Points, in no order, along strands that fork and pass close to each other.
In the rows, zero is written as 128.
Points whose rows are less than 201 apart are linked; no others are. Some points are linked to none.
Satu: [159  81 181  93 110 174 177  62 116 131 117  82 126 151 132 204 153 139
 144  85 132 117 102 128 127  88 173 130 123 114 127 118 149 160 159 136
 105 133 164 167 140 108 151 134 137 152 158 150 116 165  96  97 108 125
 123 144 119  58 111 157 113 110 138 144 115 170]
tuge: [150  82 116 122 109 144 102 191 137 125 162 126  55 177 116 149 142 134
 129 152 144 171 132 136 163  97 130  97  86 106 192 121 160 117 129 136
 102 112 176 130 162  95 157 125 121 154  61 133 127 148 152 158 109 147
 158 128 141 132 124 133  66 146 162 129  78 146]
giviz: [ 94 140  80 166 128  88 141 122 107 167  94 122 101  83 153  74 157  70
 150 158  68 135 132 130 134 116  78 150 166 123  97 134 120 131 102 129
 116 166  71  85 135 177  93 144 114 121 177 184  78  90 103 131 134 100
  93 148 158 184 164 144 160 127  90 137 167  72]
Vomu: [118 181 117 119 166 132 165 139 126 115 130 164 160 166 106 112  71  96
 136 131 133  92 102  94 174 171 152 163 149 150 122 110 158 120 115  68
 120 168 100  78  89 163 124 123 177 164 154 198 147  98 112  80 101 124
 101 102 107 129 177  77 141 159 114 116 121 110]
tolo: [131 161 136 118 119 100 201 149 125 148 104 147  16 180 100 133 131 106
 117 167 130 117 133 124 108 124 120 122 156 114 159 144 163 197 163 120
 136 151 158 128 142 133 107 134 117 123 131 185 137 105  98 123 132 125
 107 137 113 125 123 138 144 106 127 123  86 142]
sutub: [147 176 146 127 170 106  96 169  73 109 106 156 157 107 129  90 107 105
 131 121 149  86 133 175 155 153 124  97 181 157 134  65 150  78 120 123
 139 129 127 104 106 136 159 120 171 117 127 153 136 117 165 125 123 134
 150 118 157 150 157  85 115 127 114  97 143 110]
zupuz: [104 139 170 114  90  76 166 115 150 137  78 124  50 121 115  91 144 109
 164 168 120 111 147 142  89 138 142 110 151 114 111 134 114 161 157 141
 122 107 164 143  97  85 171 112 186  81 101 149 137 135 120 128 140 128
  75 160  75  96 120 147 138  97  90 129 118 183]
vel: [ 58 173 107 147 141 140 101 164 148  92 120 106 161 101  69  63 113 135
 135 187 114 188 106 118 118 166 125 123 110 106  96 130  88 117 103 153
 120 146  84 123 154 116 111 105 140 141 164  89 137  58 143 123  73 134
 130 127  96 176 139  69 135 160 169 128 135 114]
meras: [131  58 111 149 147 128 126  69 128 163 109  95 166  98 137  98 142 116
 152 119 100 128 154 131  68  96 133 101 117  94  88 102  96 178 131 132
 102 131 119 117 126  91 117 106 129 122 177  98 179 159 109 127  91 109
 126 136  92 121 115 133 149 183  97 183 166 121]
zova: [135 113 151 121 130  93 145 115 137 148  99 111 135  77 129 107 146 120
 133 126  97  80 152 173  70  97 152  98 125  83 103 132  90 153 127 148
 110 101 142 138 138 104 121 114 124 118 143  94 141 136  95  99 110  99
 122 181  88 126 122 178 146 170  91 168 149 129]
Boga: [120  82 129 150 101 185  76  76 142 113 159  93 184 144 122 109 139 152
 109 124 118 202  91  72 151 108 142 147  92 102 106 119 142 120 109 110
 103 110 128  99 124  96 138 113  89 173  86  91 102 169  72 132 103 147
 107 116 126 138 163 119  58 185 139 131 123  89]
kav: [122  95 107 114 128 102 122 125 184 151 130 141  77 162  95 142 126 134
 102 146 161 141 139 158  97 155 124  81 109  91 109 124 124 196 169 119
 154 124 170 132 105 115 161  92 141  80 117 100 188 155 167 108 119 142
 133 122 117  70  98 147 139  69  69 158 129 150]
fipo: [ 93  98  71 175 116 105 152 102 109 180  86 121  96 126 148  96 142  74
 155 152 100 190 129 103 103 131  81 121 166 138  90 117 157 191 122 134
  97 156 105  92 122 154 100 141  91 131 172 187  90 149 104 161 122 122
  95 138 132 182 144 160 154 145  97 135 118  69]
dalaf: [113  81 144 166 118 143  90  99 132 135 123  82 165  89 118 127 154 139
 145 114 103 121 111 103 114 121 152 131  73 128 148 136  58 118 114 162
 143 101 120 163 136  78 126 132 122 118 107  36 127 146 101 165 122 135
 145 135 116 133 108 164 118 159 147 152 155 135]
Reful: [113  88 115 152 175 123 169 121  83 138 124 175 157 143 159 123  87 115
 147 119 158 110 107 119 126 153  99 125 185 182 172 116 173 124 126  66
 144 118 126 139 100 134 134 159 164  86 132 168 132 150 153 159 181 177
 130  79 140 116 169 124 145 168 141 129  84 113]
bupez: [164 136 136 114 122 177 127 101 145 119 176 138 142 167 107 118 105 159
 147  77 111 145 130  44 141 141 140 182 109 156 147 168 123 140 135  95
 104 163 112  90  98 110 115 152 100 165 120 127 128 174  71 117 131 153
  95 120  84 136 147 114 121 201 139 123 132 156]
geno: [171 104 163 130 116 157  77 119 125 104 173 110 169 108 106 106 133 159
 100 104 124 190  96 104 146 114 111 148 124 122 129 125 131  67 102 144
 106 117 114  91 147 109 137 123  65 171 108  84 100 199  81 127 102 146
 102 134 162 163 142 102  61 195 115  93 136 113]
nuzu: [158 169 161 109 125 159 118 173 133 107 137 137  57 118 112 148 165 139
 131 127 125  99 134 152 184 140 131 132 123  99 172 125 113  88 121 174
 119 145 145 128 130 130 126 135 117 142 130 145 140 113 148 112 111 103
 154 120 148 116  90  94 120  85 140 125 152 164]
bif: [130  71 113 133 125 135  71 166 143 134 150 132  88 170 122 113 119 163
 125 171 164 172 169 151 148 128 132  92  90 129 163 125 146 146 130 103
 126 111 162 113 112  68 167 104 160 125  41 104 156 123 150 176 115 159
 167  96 113 126 147 131  67 115 151 138 120 125]
Pizu: [145 133 119 129  97  80  87 170 123 163 119 119  65  92 153 102 164 118
 139 165 121 106 181 189 108 115  99 136 143 117 129 122 120 112 117 171
 127 129 126 111 126 119 134 135 119 108 114 128 116 115 156 153 136 118
 137 186 160 148 105 172 123  86  94 117 172 146]
ton: [142 174 114  76 149 100  46 207 139 107 141 130 145 164 102 110  79 179
 119 165 148 179 140 154 110 172 117 138 115 175 157 165 110 134 127 148
 150 143 122 145 123 142 139 106 108 123 124  74 140  73 178 138 100 138
 168 139 146 159 140 116 151  97 152  79 104 169]
Bifun: [122 147 110 171 125 147  96 164 146 108 171 158 127 138  79 119 113 126
  83 187 149 188  81  88 164 169 119 128 103 104 133 141 122 132 149 117
 149 148 114 112 125 126 129 123  77 144  97  93 152 112 108 120 120 138
 114  83 164 159 142 113 102 141 147 168 115  82]
pesap: [115 137 125  99 157 131 168 108 167 146 147 150 137 183 108 132  97 146
 131 109 143 149 132  85 100 164 119 141 142 140  88 139 144 196 163  69
 145 149 124 108  86 130 132 108 137 105 144 138 184 153 110 103 133 141
 101  92  92  96 131 136 148 131 117 148 131 137]
Nere: [ 92 160 100 101 135 138  80 184 138 120 136 111 162 136 112  96  89 171
 127 177 122 184 125 135 117 150 143 138 114 154 141 151 116 125 110 151
 126 121 100 144 135 124 111 109 125 153 127  88 112  57 133 153  98 127
 178 127 116 157 149 101 128 135 202  80  89 125]
rezul: [138  96 125 138 156 165 143  98 142 149 153 124 174 140 142 120 118 150
 165  79 114 101 139  53 142 131 156 165  93 140 146 133  93 139 127  89
 127 156 113 104 101  85  87 157 129 142 134  90 157 157  84 110 146 140
 135 103  74 116 115 128 152 215 125 177 154 149]
gana: [122 110 106  96 127 133 138 132 151 126 143 148 125 183 148 109  98 176
 164  91 144 124 181 120 126 114 104 133 125 165 162 121 138 118  99  87
  93 131 108  97 102  88 141 136 206 124 117 159 130 127 146 133 138 149
 134 117  69 112 144  88 146 177 134 108 129 172]
Bifo: [100  55  81 170  95 109 105  96 119 166 117 113  87 139 145 119 147  91
 135 152 129 184 161 137  92 109  86 128 133 131  85 122 165 195 127 118
 123 124 126 111 115 119 135 149  94 112 122 131 109 180 103 193 149 137
  87 158 131 167 146 191 112 119 109 147 126 106]
fol: [105 180 149  73  95 127 148 153 152 129 117 132 110 115 149 165 139 126
 101  95  84  51 173 141 154 103 173 170  90 113 114 132 128  87 118 116
 120 128 151 160 157 139 100 110 158 178 131 141 100  51 142 110 149  76
 143 160  81  84  99 147 125  61 142 113 144 143]
Led: [154 126 110 127 139 139 134 111 149 130 151 120 148 115 125 214 156 144
  75 108 137  79  89 138 158 124 147 109  98 118 149 168 105 109 153 151
 166 126 128 187 158 179  90 164 126 119 117  88 131 134 129 114 176 127
 172 134 162 105  90 170 158 109 146 133 109 113]
savo: [190 125 143 112 116 166 126 113 141 125 182 134 111 153 105 143 140 150
 127  94 122 133 145 102 141 133 163 142 102 116 123 157 121 131 161 126
 123 145 129  97 116 109 119 141  79 145 109 116 140 190  85  97 130 137
  98 126 120 125 105 172 106 136 100 132 149 151]
vovig: [121  74  94 167  95  90 106  76 108 158  92 111 104 112 137 146 147  92
 104 168 135 171  86 133  79 127  88 100 152 104  97 134 143 197 168 150
 153 119 148 143 128 144 154 130  87  94 148 134 138 156 139 164 162 133
 103 159 172 143 133 195 131  85 110 128 102 103]
rifu: [156 192 207  92 148 117 178 105  83 119 110 130 126  81 151 123 156 102
 173  78 106  45 137 149 137  99 139 133 173 152 139 104 118  78 135 164
 139 130 145 134 134 133 140 158 120 117 160 179  88 113 105  96 153  92
 118 160 133 114 126 155 117 107  95 106 167 165]
koma: [162 157 124  76 134  64 143 145 135 124 126 166 142 122 128 112  81 136
  97 130 119  99 167 165  89 126 141 126 148 139 104 142 133 121 133  95
 152  94 140 128 131 133 133 116 148 124 101 147 117 137 144  97 165 113
 101 169 102 120 140 155 144 121  91 109 108 126]
vosas: [104 112 142 182 113 142 102 138 122  99 138 117 158 133 112 134 135 122
 101 152 140 181  77  80 160 152 125 146  91 153 133 143 143 107 133 132
 134 116 123 145 137 106 125 126 120 151  91 101 112  94 105 163 133 136
 125 106 159 142 138 123  96 113 197 147 106 101]
Reni: [143 152 115 130 160 153 196  89 165 107 147 167 133 131 125 146 158 116
  81  94 112 121 104 107 139 116 134 109 143  85  99 119 155 112 124  90
 124 105 108 112 148 175  97 133 137 141 115 179 102 197 100  75 137 121
  86 125 103 114 151 101 125 178  69 136 110 102]
zavo: [109  73 116 128 103  82 127 109 125 145  98 106  82 157 125 164 105 110
 118 167 142 150 119 157  97 115 123 108 133 110 150 160 138 190 165 136
 143 121 168 175 154 111 160 107 120 112 104 138 117 136 123 170 141 138
 130 164 147 128 127 204 138 126 154 115  71 130]
sagu: [ 68 165 129 136 102  80 163 100 108 115  72 127 126 105 138 104 112  80
 140 140 130 174 109 132  95 138 129 169 189 143  76 146 178 163 127 123
 147 134 133 113 127 161 153 109 119 117 159 204  89 114 116 158 145 109
  62 160 161 136 175 111 147  69 117  61  80 105]
pepiv: [143 142 123 133 121 109 156 181 165 144 145 136   4 192  68 123 142 122
 110 188 127 148 116 121 145 141 102 106 117 102 171 140 123 171 187 134
 153 145 146 119 128 116 135 109 116 102  91 151 169 117 119 110 124 154
 107  99 107 133 103 122 118 142 120 159  97 155]
ren: [125 127 112 117 160 140 159 115 172 133 165 167 121 175  97 157  86 131
  71 120 155 151  87  91 131 138 134 133  92 105 130 173 135 188 170  94
 154 135 143 140 131 162  95 112 101 110 109 113 165 148 117 100 155 129
 109  96 128 120 126 152 132 145 130 163  93 113]
rumap: [195 164 188  75 155 112 158 106  80 120 137 145 128  90 122 145 183 114
 122  85 115  52 121 171 135  79 145  97 139  85 143  93 134  79 133 142
 128  94 141 136 172 174 142 133 129 132 149 159 111 157 115  78 141  94
 125 156 151 122 122 147 110 142  77 123 176 126]
zatir: [102 127 124 120  95  72 144 136 149 168  86 113  24 177 118 108 119 108
 138 171 125 108 142 137  87 130 115 121 150 131 138 154 115 185 156 142
 138 124 173 156 121 102 138 134 149  95  95 156 129 123 116 161 171 152
  95 162  94 128 126 210 125 126 128 112  88 152]
Vope: [171 155 149 120 176  67 164 138 112 116 113 163 178  82 129 107  97 112
 101 113 133  76 110 152  82 139 124  97 183 125 120 123 128 100 125 111
 154  86 125 150 130 169 147 153 135 102 117 119 124 179 136  95 186 125
 101 135 128 141 158 133 136 161  84 121 130 105]
san: [151 157 165 114 126 152 121 143 123  71  91 125 138  89 113 123 132 149
 136 102 141 100 121 191 124  95 151  73 109  88 131 100 120  59  90 160
 109  95 135 133 156 105 160  99 168 133 120 120 128 148 162 115 106 110
 152 154 120 122 121  46  94 144 119  94 157 150]
bel: [109 130 191 141 124 152 124  97  83 100 102 112 196  68 118 110 142 108
 137  97 141  99 102 109 108 121 162 142 123 117  63  96 113 114 112 150
 121 130 140 111 124  98 144  89 130 141 166 106 137 103 103 116  94 118
 108 130 151 119 133 110 107  90 138 141 192  99]
fetig: [ 90 127  92 173 113 100 159 111 114 182 128 134  92 113 172  87 145  56
 148 142 115  89 155 131 126 111  96 159 161 152  89  93 143 161  86  87
 124 161  97  97  96 157 114 166 144 124 183 186 119  98 141 132 159  95
 105 118 119 142 136 170 174  94  78 173 170  91]
potuk: [138  55 105 196 134  95 155  63  87 133  87  92 144  77 156 138 151  66
 111 148 134 142  77 145  87 100 101  74 173  83 106 100 156 196 132 123
 153 122 138 157 134 148 163 139 112  88 186 149 136 180 153 134 141 133
 114 140 171 100 149 171 145 122 101 150 113  86]
nises: [108 173  91 117 148 150 161 151 147 142 172 168 124 138 129 139  86 131
 123 100 113  84 128  77 171 139 154 186 111 161 137 133 132 122 103  72
 121 158  92 113  91 171  77 146 150 175 150 171 115  85 106  85 154 127
 122  90  94 135 147 117 158 151 145 150 134 102]
zomek: [116 147 112 114 123 158 105 124 141 115 165 142 186 156 114 156  89 154
  94 117 141 194 105 122 126 139 165 175 106 112  83 152 163 147 132 115
 114 142 139 100 125 156 135  80  87 172 150 122 140 118 108 104  84 109
 123 110 151  95 127  88 120  86 156 118 129 112]
rupo: [138 208 196  59 119  91 182 131  98 115  96 136 123 115 137 156 139 106
 125  96  99  35 155 150 115  99 166 162 129 141 142 128 131  93 130 146
 130 117 167 163 157 152 128 125 146 162 138 169 104  92 135  98 153  89
 135 162 127 101  98 145 135  83 119  90 131 174]
raf: [105 164 121 107  88  63 136 142 131 130 117 142 122 125 145  86 111 116
 130 161 131 165 158 152  76 144 128 168 150 154  89 158 144 138 140 123
 136 102 130 126 118 134 149 123 127 127 119 166  92 105 132 146 132 112
  85 169 112 145 157 146 141  68 120  77 110 120]
Masul: [156 130 207 150 115 144 133 103  98 106 105 107 165 106  94 143 110 132
 119 126 140 146  51 100 108 132 169 142 118  99  93 129 117 134 150 145
 129 147 146 121 139 106 156  91  79 153 137 119 133 127  61  99  83 106
 101 136 151 124 142 129 101 115 143 118 137 121]
nuvav: [ 54 153 105 141 131 162 148 144 158 135 115 138 137 136 138 151 123 128
 118 138 139  98 128 119 140 138 145 161 118 152 140 136 120 108 116 104
 137 119 107 175 130 148  95 134 171 141 133 112 119  54 163 131 151 136
 156 100  96  91 100  96 166 107 199 146 101 114]
mesir: [122  55  88 173 141 116 131  97 117 150  83 113 147 121 163 107 135  98
 146 125 122 172 123 137  79 127  92  77 163  91  97  97 127 182 122 116
 119 114 110 116 111 127 141 132 113  84 170 120 158 187 148 131 104 145
 111 117 132 119 145 125 150 172  71 158 134 115]
pes: [135 128 115 141 201  96 175 119 133 115 107 156 171  88 109 100  83 126
  99 123 115 132  78 124 108 132 109  65 178  95 138 118 116 128 129  99
 151 109 114 118 140 151 124 128 125  98 123 122 140 172 116 115 133 122
 114 115 114 158 169  99 152 240  94 131 103  69]
zam: [162 186 176 122 136  87 121 176  96  87  94 159 121 112 129 101 144 108
 121 139 168  52 144 178 119 142 132  75 174 128 121  73 132  93 138 138
 137 101 151 118 118 130 167 104 173  87 122 163 151 120 181  97 141 102
 113 137 153 101 120  79 117  62  98 108 152 135]
vazed: [149 154 103  91 138 166 121 170 103 126 143 119 103 118 125 127 133 146
 143 106  86 112 154 126 161  99 133 153 106 103 179 135 121  93 116 149
  74 172 138 112 151 137 111 115  93 169 148 141 127 109 122 106  82 122
 175 131 117 145 109 108 131 150 148 119 142 145]
Mobe: [121 134 183 129 113 122 127 101 133  96 106 129 144  99 157 104 150 139
 157  88 149  94 166 162 126 112 116  81 139 130 103  77 125  61  92 145
 118  84 128 118 106  87 169 136 184  79 127 144 112 160 170 120 128 138
 123 133 115 142 131  62  95 134 100 104 179 147]
gagim: [106  92  92 143 121 121 118 125  99 134 101 124 154 122 153 123 120 118
 108 143 131 175 135 161 107 116 115 135 152 117  98 108 179 156 133 133
 107 126 139 116 132 126 139 105 108 136 152 138 118 128 153 155  78 122
 140 138 165 119 134 117 137  80 121 117 122 106]
vena: [ 98 114 120 142 127 183  78 111 164 116 146  86 202 120 100 111 130 157
 120 114 127 167 108  82 134 127 152 144  53 117 101 133  83 120 104 135
 119 116 115 106 131 101 110 112 116 162 115  48 140 136  97 135 104 120
 132 122  99 149 123 105  98 191 174 138 150 119]
terib: [109 131 116 149 171 123 131 107  82 116 133 169 215 128 157 142  96 127
  99 111 169  87 105 117 135 163 133 143 168 178 122 101 174 121 111  60
 139 109 146 138  93 169 135 143 177 121 121 139 127 123 150 128 192 131
 134  81 132  95 158 122 150 109 135 129 115  84]
medib: [149 123 137 103 182 152 158 109 110 104 169 169 206 170 142 178  66 142
 103  79 153  84 102 110 158 139 150 136 141 170 149 124 180 111 135  58
 127 126 145 142 130 168 112 142 171 154 120 141 132 146 147 116 171 134
 168  88 141  84 156 127 135 154 157 109  91 117]
vapam: [110 137 145 154  80 114 104 189 123 153 110 109  30 111 126  93 169 114
 147 184 123 131 188 165 153 133 122 126 114 108 131  88 131 135 143 165
 130 129 162 100 113 107 152 114 135 116 110 120 147  81 149 135  92 116
 133 127 147 140  98 155 106  43 122 144 168 145]
rigaf: [150 110 114 105 100 167 119 138 152 122 166 127  70 168 108 166 127 153
 107 154 130 195 124 136 148  92 146 113 102  71 148 138 172 126 138 135
  93 152 161 115 161 127 145 108  79 168 111 127 105 144 105 135  66 121
 139 135 143 128 141 121  85 125 138 101  87 144]
dapud: [107 161 152 150  99 134  92 202  95 124 107 118  70  79 128 107 170 122
 144 170 118  91 142 166 177 138 129 156 114 127 140 113  97  87 122 189
 122 147 131 133 121 111 119 113 136 128 135 117 143  43 165 125 110 102
 163 115 146 134  88 117 121  54 154 137 169 129]
neka: [120 178 174 122 113  92 132 167 138 104  77 127  56 116 128  70 137 117
 162 171 154 104 148 171 117 144 121  89 175 129 126 114 104 106 115 153
 154  94 145 137  94 103 173 126 182  58  98 153 139 101 170 118 143 125
 103 137 114 119 117  89 123  88  97 114 152 165]
minob: [174 143 163  95 125 172 159 107 127 129 159 119  92 149 139 177 160 132
 136  82 122  86 155 102 160  97 161 142  85 100 142 122 132 139 161 125
 107 140 163 131 115 126 143 135 135 156 152 152 150 159 118  83 116 115
 121 127 106  66  93 157 103 109 124 156 161 178]
zizo: [ 86 137  94 177 114 161 130 137 159 112 146 141 115 120 102  95 134 103
 113 152 111 156 120  86 174 138 112 127 101 117 123 107 128  84  86  94
 131 132  71  92 127 111 118 139 154 150  92 140  97 127 108 128 116 154
 103  90  93 163 166  73 102 196 144 159 139  82]
gige: [148 110 115 130 126 114 113 104  99 151 132 122 181  71 138 157 155 130
 103 112 100 143 111 160  97  91 111 144 138 124 117 136 112 102 100 150
 122 111 100 127 177 151 103 136  55 146 156 100  82 121 107 156 127 106
 150 182 176 167 125 157 126 121 126 123 128  89]
zur: [156 111 141 143 165 130 156  99  49 152 145 132 104 127 159 123 156  84
 155 114  89 105 136 122 152  93 115 127 161 130 136  63 159 135 148 109
 102 149 149  86 134 153 134 149 116 156 147 191 103 167  88 123 116 126
 127 140 156 151 166 161 109 155 108 134 155 114]
nemoz: [ 54 184 118 148 118 108 160 106 104 107  90 138 160 102 133 107 119  80
 138 119 136 131 108 126 135 154 126 164 181 168  75 119 157 115 106 115
 146 140  97 110 106 157 115 137 146 133 167 177  95  72 127 134 133 102
 103 118 133 139 156  85 151  74 124 102 122 104]
Loze: [147  80  59  74 121 137 122 120 163 130 172 148 104 184 140 181 107 173
  81 115 135 186 148 141 142 107 103 114 112 117 150 153 178 149 137 130
 105 142 150 126 166 164  87 100  87 150 119 119 126 142 173 126  93 136
 157 135 139 125 115 119 120 113 140 116  83 132]
Vasu: [129 159 143 158 105 113 106 111 110 147 131 108 104 103 131 139 154  90
 152 117 139  81 123 109 113 166 132 169 134 162 103 160  90 141 154 162
 185 142 122 169  86 149 120 162 100  74 133 115 149 105 122 129 183 120
 114 128 151 109  93 209 164  31 108 140 155 153]
bip: [ 78 186  96 100 110 113 113 143 197 133 138 125 118 112 116 149 157 136
  94 132 101  86 157 143 131 120 154 157  77 122 102 144  99  93 108 128
 134 103 116 158 169 159  76 124 152 142 108 111 112  57 158 124 156 105
 138 138  75 109 106 131 148  80 159 145 124 109]
bazu: [149 140 102 122 191  99 177 112 157 114 143 165 171 121 107 137  82 136
  60 132 144 154  69 107 119 169 116  95 155  91 113 163 127 155 160  99
 164 113 107 128 124 196 110 118  94  90 131 112 149 177 112  96 169 122
  91 118 133 129 144 125 152 174  97 146  84  86]
Pifa: [151  93 151 124 114 153  96 104 145 143 135  92 151 117 144 177 166 150
 163  81 126  91 141 121 129 111 148 126 103 155 178 154  75  98 116 173
 131 123 121 182 131 108 108 177 112 106 134  77 115 148 120 153 151 155
 172 155 133 123  75 163 150 147 123 124 152 170]
zugu: [139 118 103 114 102 171 101 136 149 141 153  98 142 145 135 133 125 169
 157 113  95 183 138 108 145 125 123 162 104 127 133 165  94 120 127 168
  92 173  93 119 143 127  80 122  65 159 153 112 117 138 109 139  80 121
 137 147 134 158 104 108 133 143 148 117 126 153]
Fot: [ 50 131 116 150 111 141 101 139 125 116  95  81 184  91 118  64 140 136
 168 135 100 164 142 124 100 131 137 139 114 136  76 103 101 115  74 143
 113 135  73 115 124 108 103 104 161 139 194 101 126  44 134 170  65 110
 149 135 126 159 128  77 132 135 159 114 165 107]
Zazuf: [ 98 108 139 180  93 137  75 155 112  94 145 123 117 141 143 119 131 140
 115 163 171 165 134 125 161 143 117 137 109 161 145 113 153  95 119 112
 135  92 124 132 110  97 166 122 152 120  74 101 138 110 175 158 123 151
 153  81 149 135 138  97  84  65 177 126 128 103]
taf: [165 102 139 104 132 173 130 106 147 157 142 104 146 142 178 167 141 181
 162  71 133  60 171 111 145 109 111 109 126 123 180 142  98 104 121 143
 128 140 102 163 126 121  95 180 154  94 141 105 156 165 184 125 152 142
 177 124 100 103  63 120 167 142 122 149 151 199]
Fiki: [150 141 172 119 120 173 120 165 139  75 107 126 108 131  90 149 157 162
 122 132 167 134 112 170 155 104 149  66  95  64 145  93 144  98 120 152
  95 117 175 108 166 108 183  65 147 152 112 125 148 153 155  85  83 118
 137 117 138  91 115  50  64 107 136 114 139 149]
tado: [188  98 155 123 159 132 127 132  93 123 146 120 110 116 156 147 166 135
 127 117 130  83 132 164 133  82 130  90 111 103 173  86 135 105 135 145
  98 104 163 144 164 131 157 145 143 154 133 125 136 159 136 111 120 121
 173 129 152 110 123 157  89 162 110 143 161 131]
lazu: [180 115 164 141 124 164 115  96 138 121 178 108 144  98  94 124 157 139
 127 102 103 137 103  78 145 116 142 133  94 116 145 132  87  89 129 148
 149 134  98 118 139 101 118 154  72 142 100  92 107 202  61 104 135 154
 101 117 135 131 120 144  84 203 104 141 160 135]
sos: [ 80 161 138 165 140 116 138 113  83 100 111 150 178 106 146 111 107  73
 154 118 141  87 109 136 165 156 119 133 178 183 113  76 174  86 105  98
 153 106 118 113  95 143 147 131 192 120 119 173 115  80 145 145 156 129
 138 100 147 139 184  79 123 101 149 109 121  91]
giras: [138  79  97  73 145 133 141 108 151 140 122 138 160 162 162 148 100 163
 155  78 117  88 166 131  96  96 110 120 134 145 156 144 112 127 121 109
 111 113 137 157 140 116 102 142 183 117 143 126 129 134 180 145 131 145
 166 132  84 100 108 109 179 171 133 120 106 178]
rapor: [ 91 164  91 112 132 123 156 124 175 121 126 145 132 150 161 178 111 158
 109 110 141 105 142 130 146 144 105 134 152 154 112 143 136 110 112 103
 149 116  90 161 125 171 102 139 161  80 143 136 120 108 200 132 152 136
 110 120 109  92  94  57 181  92 139 111  96 148]
dosad: [125 149 128 116 129 119 137 133 103 120 125 123 139 136 138 101  90 142
 164 125 110 172 122  90 146 147  99 178 143 222 162 171 109  92 102 142
 127 134  73 137 123 117 107 163 120 150 117 139  73  98 103 178 136 145
 135 112 130 188 155  96 138 159 168  81  86 136]
badan: [118 131  85 146  96 144  97 135 147 145 143 113  88 154 129 131 151 139
 168 143 120 166 151 104 153 160  95 159 113 164 125 147 100 139 134 157
 135 162  79 122 110 112 108 152  90 114 138 121 121 122 111 171 138 163
 123 118 145 148 113 136 152  97 140 128 136 136]
peg: [156 160  99 104 127  93  81 187 124 164 142 146 115 167 138 126  97 159
 140 168 120 136 151 132 116 170 105 153 132 210 171 186 103 132 130 168
 147 144 107 144 118 150 102 144  97 123  96 102 114  83 144 171 159 150
 157 135 139 186 107 160 164 124 160  90  88 162]
zuke: [131 120  98 124 168 150 145 140 147 143 168 153 168 155 144 125 100 126
 116 115 123  85 133 100 119 149 141 145 104 155 153 152 112 133 121  84
 117 147 115 130 113 151  81 148 128 156 134 109 145 107 110 117 148 124
 150  93  83 126 120 154 171 193 141 171 120 111]
tila: [ 91 101 168 150 104 149  89 111  91 125  96  78 189  61 146  71 170 110
 175 105 109 105 158 133 108 119 132 131 128 148  91 110  79 106  78 160
 119 141 107  98 127  80 121 110 124 130 180  79 147  81 123 159  99 122
 149 131 140 153 121 121 125 119 142 148 213 115]
bita: [124  64 144 100  80 140 131  74 127 131 116 106 148 158 142 186 123 129
 123  97 117 148 144 131  94  69 169 135  99 116  89 134 170 178 154 104
  79 109 187 155 145  94 166 106 155 156 117 139 109 164  94 142  99 125
 114 147 115  73 127 196  91  99 136 125  96 145]
bim: [163 102 109 116 151 156 112 129 151 116 152 134 177 145 134 191 112 166
  96 103 175 140 101 143 167 149 118 111  89 118 164 153 115 136 132 150
 153 147 119 160 137 154 122 144 119 116 128  75 171 146 184 118 130 142
 193 102 175  84  82 111 154 115 159 124 117 141]
varu: [179  94 157 126 105 120 104 132 114 143 129  98  70 130 145 145 177 121
 146 133 140 117 158 158 126 105 110 102 135 112 152 113 116 139 156 170
 138 114 149 138 125 112 165 137 126 118  96 128 114 155 131 144 139 145
 139 165 165 130 107 176 115 115 107 123 155 173]
Nopuz: [158 128 192 124  95 140 101 145 118  79 123 108 126 126  73 121 115 141
 124 142 169 183  98 133 135 124 148 104 106  84 128 120 126 125 162 149
 128 133 183 120 118  79 191  93 122 150  92 110 157 150 106 107  82 138
 107 116 156 120 137 110  62 112 128 109 145 145]
zus: [120 120  65 146 146 107 107 150 119 162 135 137 144 171 143 121  94 136
 151 154 120 169 134 101 119 180  90 158 141 209 152 158 134 155 116 125
 129 153  84 131 111 130 105 153 104 119 144 108 124 121 134 183 145 151
 143 109 133 175 139 148 173 140 170 118  81 115]
bog: [123 125  91 129 154 145 119 134 173 114 122 135 140 128 140 164 135 168
 117 141 159 167 119 150 140 160  91  97 128 117 121 153 127 121 123 145
 158 119  87 151 146 158 114 129 122  75 126  92 145 138 193 135 127 143
 138 100 151 113 100  65 165 101 122 127  94 142]
sivi: [ 92  98 118 135 141 147 157 119 110 145 135 142 120 179 159 129  97 126
 181 114 144 113 155  96 161 121 119 144 159 189 179 115 149 131 106  75
 124 138 128 127  96 101 118 178 188 115 115 175 102 117 131 148 157 176
 149 100  97 135 151 123 145 178 162 136 107 146]
feke: [138 165 149 152 129 120 138 175 147 110 141 149  51 139  67 129 120 112
  86 197 138 153  71 115 152 154 147 103 109  94 137 135 121 147 180 132
 157 133 161 122 157 123 151 119 104 129  60 126 159 123  94  95 121 115
  99 100 141 138 144 145  92 126 119 170  98 116]
soded: [171  98 111 122 167 107  98 123 124 157 124 116 180  58 146 130 142 120
 122 125  84  94 141 165  93 112 131 105 140  98 117 133  80 121 111 159
 116 110 125 146 159 154  87 120  84 134 168  84 130 130 118 123 118 100
 167 171 136 151 105 152 164 182  95 146 165 104]

Follow the links from the first point to the second, and from the first to the third. Name the last point that the two ways share.
bita; sagu; zatir | sos
savo; mesir; pes | sos
neka; rigaf; soded | zatir
fetig; feke; pesap | zatir

A fork is a point with three links, a tip a point with one. Leave the first point through the second and follow the links. Name the first fork or tip that comes.
nuvav; bip | zus
Nere; vel | Mobe
Pizu; varu | Led
Boga; vena | terib
Loze; rigaf | zatir
sivi; gana | savo
pesap; ren | sos
